The views of a scene show one set of named points, each view turned or mirrored, and shifted as a whole, with a little noise and some points left out.
In the rows, zero is written as 128.

Scene 1
View 1
<38>: [112 183 125 129 106  84 109 162 149 123 167 151 115 117 136 157 124 148
 151 113 100]
<257>: [127  48 179 100  81  93  97 123 166 158 118 160 104 148 144 122 146  73
 147  95 103]
<277>: [128  98 171 101  89 105 111 144 132 149 131 158 105 146 145 151 113  92
 173 110  84]
<218>: [129 200 118 139 145  83 110 176 171 152 160 144  97 131 132 166 135 135
 147 106  99]
<278>: [117  38 165 106  58  86  96 109 184 145 131 154 118 120 137 115 159  93
 134 101 119]
<58>: [137  50 183  94  76 111 108 130 145 166 118 155 104 148 146 143 123  72
 171 109  89]
<81>: [124  81 138 126  85  76  95 123 213 154 143 143 112 110 129 123 176 112
 121 100 127]
<127>: [ 94 162 119 137  93  56  95 138 188 107 170 156 122 104 133 118 165 155
 108  96 127]
<48>: [125  86 170 103  88  96 103 137 147 148 129 159 105 146 145 138 129  88
 158 102  94]
<227>: [147  63 151 104  53 123 123 132 163 169 147 129 123  95 127 175 119 115
 186 140  97]
<156>: [139 180 115 139 133  91 114 169 186 166 162 134 102 116 126 174 138 136
 154 116 103]
<163>: [153  22 166 106  72 110 108 119 199 194 121 134 107 120 129 146 153  75
 160 115 110]
<37>: [116  53 159 113  68  76  92 112 195 144 132 154 115 122 137 108 170  98
 122  94 124]
<124>: [154   8 182  88  51 128 117 119 160 187 119 137 114 122 134 160 122  71
 189 128  93]
<8>: [131  75 177  98  87 104 106 137 140 156 123 157 104 151 145 143 122  79
 167 105  88]
<141>: [144  88 167 101  96 114 115 146 144 172 128 148 102 142 141 164 114  84
 182 117  84]
<208>: [138  80 159 115 107  91 100 136 187 175 124 150  96 145 136 135 152  82
 145  97 107]
<193>: [134  65 151 114  73  96 106 125 189 163 138 141 114 112 131 140 151 104
 148 112 113]
View 2
<277>: [142 111 124 132 179  71 105 177 125 133 156 169 120  99 104 125 138  95
 134 121 122]
<193>: [162 106 118 128 162 109 155 133 126 146 139 150 160 105 119 115 141 118
 150 140 131]
<124>: [154 132 125 104 167  81 112  91 149 113 172 196 158  78 122 105 138  89
 186 128 135]
<8>: [134 106 116 129 189  73 112 160 131 131 159 179 128  95 111 114 134 106
 145 129 127]
<163>: [152 110 122 113 168 109 147  97 148 138 156 182 172  87 126  99 136 132
 179 130 137]
<58>: [134 112 114 121 191  72 110 137 138 124 166 188 135  88 116 107 132 103
 157 131 130]
<48>: [137 102 112 133 188  78 121 167 124 138 151 166 128 102 112 115 134 109
 136 133 126]
<38>: [174 103 142 152 142  97 136 230  96 166 119 108 113 129  92 155 152  96
  96 116 111]
<81>: [160  89 108 139 167 126 184 142 116 163 121 132 167 117 123 110 140 142
 138 152 133]
<156>: [176  99 168 145 122 125 146 218 115 185 118 118 127 121  90 153 157 134
 117  82 114]
<208>: [136  90 119 133 183 105 145 154 133 157 144 168 144 100 114 108 135 150
 147 122 131]
<37>: [148  92  87 137 189 108 174 127 116 145 130 147 165 112 130 100 132 130
 140 172 136]
<141>: [144 113 138 123 169  79 103 164 137 136 161 180 125  91 105 125 140 105
 150 103 123]
<218>: [161  89 159 154 140 114 139 244 110 189 117 119 112 126  87 154 153 139
 100  85 112]
<127>: [173  84 108 163 157 120 187 208  82 176  97  85 140 144 110 137 147 120
  88 160 119]
<227>: [184 134 144 113 133  94 124 125 131 127 151 156 153  96 112 131 150  73
 164 119 126]
<278>: [149 101  88 129 189  99 163 118 119 134 140 155 165 105 130  99 132 115
 149 173 136]
View 3
<156>: [ 83 142 145 100 118 146 137  87 122 148 115 105  99  82 117 166 191 147
  95 133 122]
<141>: [124 164 151 114 152 193 119 104 194 165 149 173 124 134 135 153 180 161
 146 147 138]
<48>: [142 167 139 106 136 180 114 113 198 139 168 167 123 155 135 153 164 156
 117 140 157]
<163>: [144 173 161  78 173 158 148 138 194 129 155 195 179 127 150 129 136 147
 157 136 132]
<277>: [126 160 144 117 143 191 113 103 202 154 159 162 110 153 132 150 186 162
 127 141 151]
<38>: [ 84 138 142 109 113 153 122  84 157 132 133  95  74 127 113 154 209 150
  77 126 147]
<8>: [141 168 144 110 146 188 115 113 207 148 167 176 126 154 137 150 169 160
 132 143 153]
<124>: [136 170 168  95 192 186 140 130 229 147 156 207 167 150 151 116 165 158
 184 140 130]
<58>: [146 172 149 106 158 191 119 120 217 148 169 190 139 157 142 142 164 160
 148 144 150]
<227>: [ 96 148 175  94 182 166 149 113 206 139 130 160 139 134 138 110 194 153
 160 130 122]
<193>: [127 161 157  81 154 146 143 125 186 115 150 159 149 134 138 129 156 145
 123 126 141]
<257>: [160 174 142  93 146 169 122 131 205 125 177 185 149 158 144 144 142 151
 122 137 159]
<278>: [149 166 152  75 154 144 138 138 209  93 173 170 157 162 144 122 141 144
 113 124 159]
<37>: [151 166 147  71 143 134 137 136 194  87 173 162 154 155 141 129 133 140
  98 122 160]
<208>: [148 171 142  91 134 162 128 121 170 135 160 171 145 124 139 161 140 150
 117 141 147]
<127>: [104 140 139  79 103 112 134 106 152  80 148  87  97 137 117 142 172 135
  41 111 162]
<81>: [134 160 150  71 137 127 146 129 169  95 156 147 150 131 136 135 140 138
  95 122 148]
View 4
<156>: [170 146 117 107  99 154  83 109 150 119  96 165 160 155  51 110 133  81
  68 136 104]
<38>: [183 148 143 112  95 132  78  97 121 116  57 148 170 157  65 121 123 102
  67  99 106]
<193>: [146 122 163 147 120 124 105 108 123 103 129 121 127 147 133 100 170 112
 109 127 141]
<277>: [125 125 151 116  73 132  85  89  84  98  90  98 145 170 124 119 154 134
  92 123 137]
<124>: [110 133 151 148  82 130 101 101  96  81 151  72 107 167 172  94 199 155
 140 150 139]
<227>: [152 163 140 146  84 129  94 105 117  86 128  95 120 164 135  95 183 148
 133 136 108]
<141>: [115 128 135 114  69 143  85  94  93  95 110  98 137 172 122 112 164 133
  98 143 134]
<278>: [140 103 192 161 134 106 112 104 109 103 126 110 123 140 159 103 172 116
 113 109 163]
<81>: [155 105 176 153 147 118 112 113 138 116 128 144 133 133 122 100 158  85
  96 117 153]
<257>: [110  93 178 139 109 121 103  95  90 102 121 100 129 152 156 112 168 119
 101 123 171]
<8>: [113 112 158 123  81 132  90  91  82  97 104  94 137 167 139 117 162 131
  96 127 151]
<127>: [202 122 181 141 147 108  99 105 139 127  68 169 164 132  79 116 122  77
  68  75 131]
<208>: [112  91 161 128 115 135 102 102 110 111 127 124 134 149 128 111 159  95
  88 136 165]
<37>: [144  95 193 159 144 108 114 107 116 111 123 124 128 135 148 104 164 101
 104 106 166]
<48>: [123 111 162 124  91 127  93  92  88 103  97 104 141 162 132 118 156 122
  90 119 150]
<218>: [160 133 122  94  94 154  79 102 135 123  74 166 172 158  45 121 119  77
  51 125 114]

In a view up to two points have been moved. Name them for each view, in the order of its rows, or write none.
view 1 | <156>
view 2 | none
view 3 | <48>, <81>
view 4 | <227>, <208>
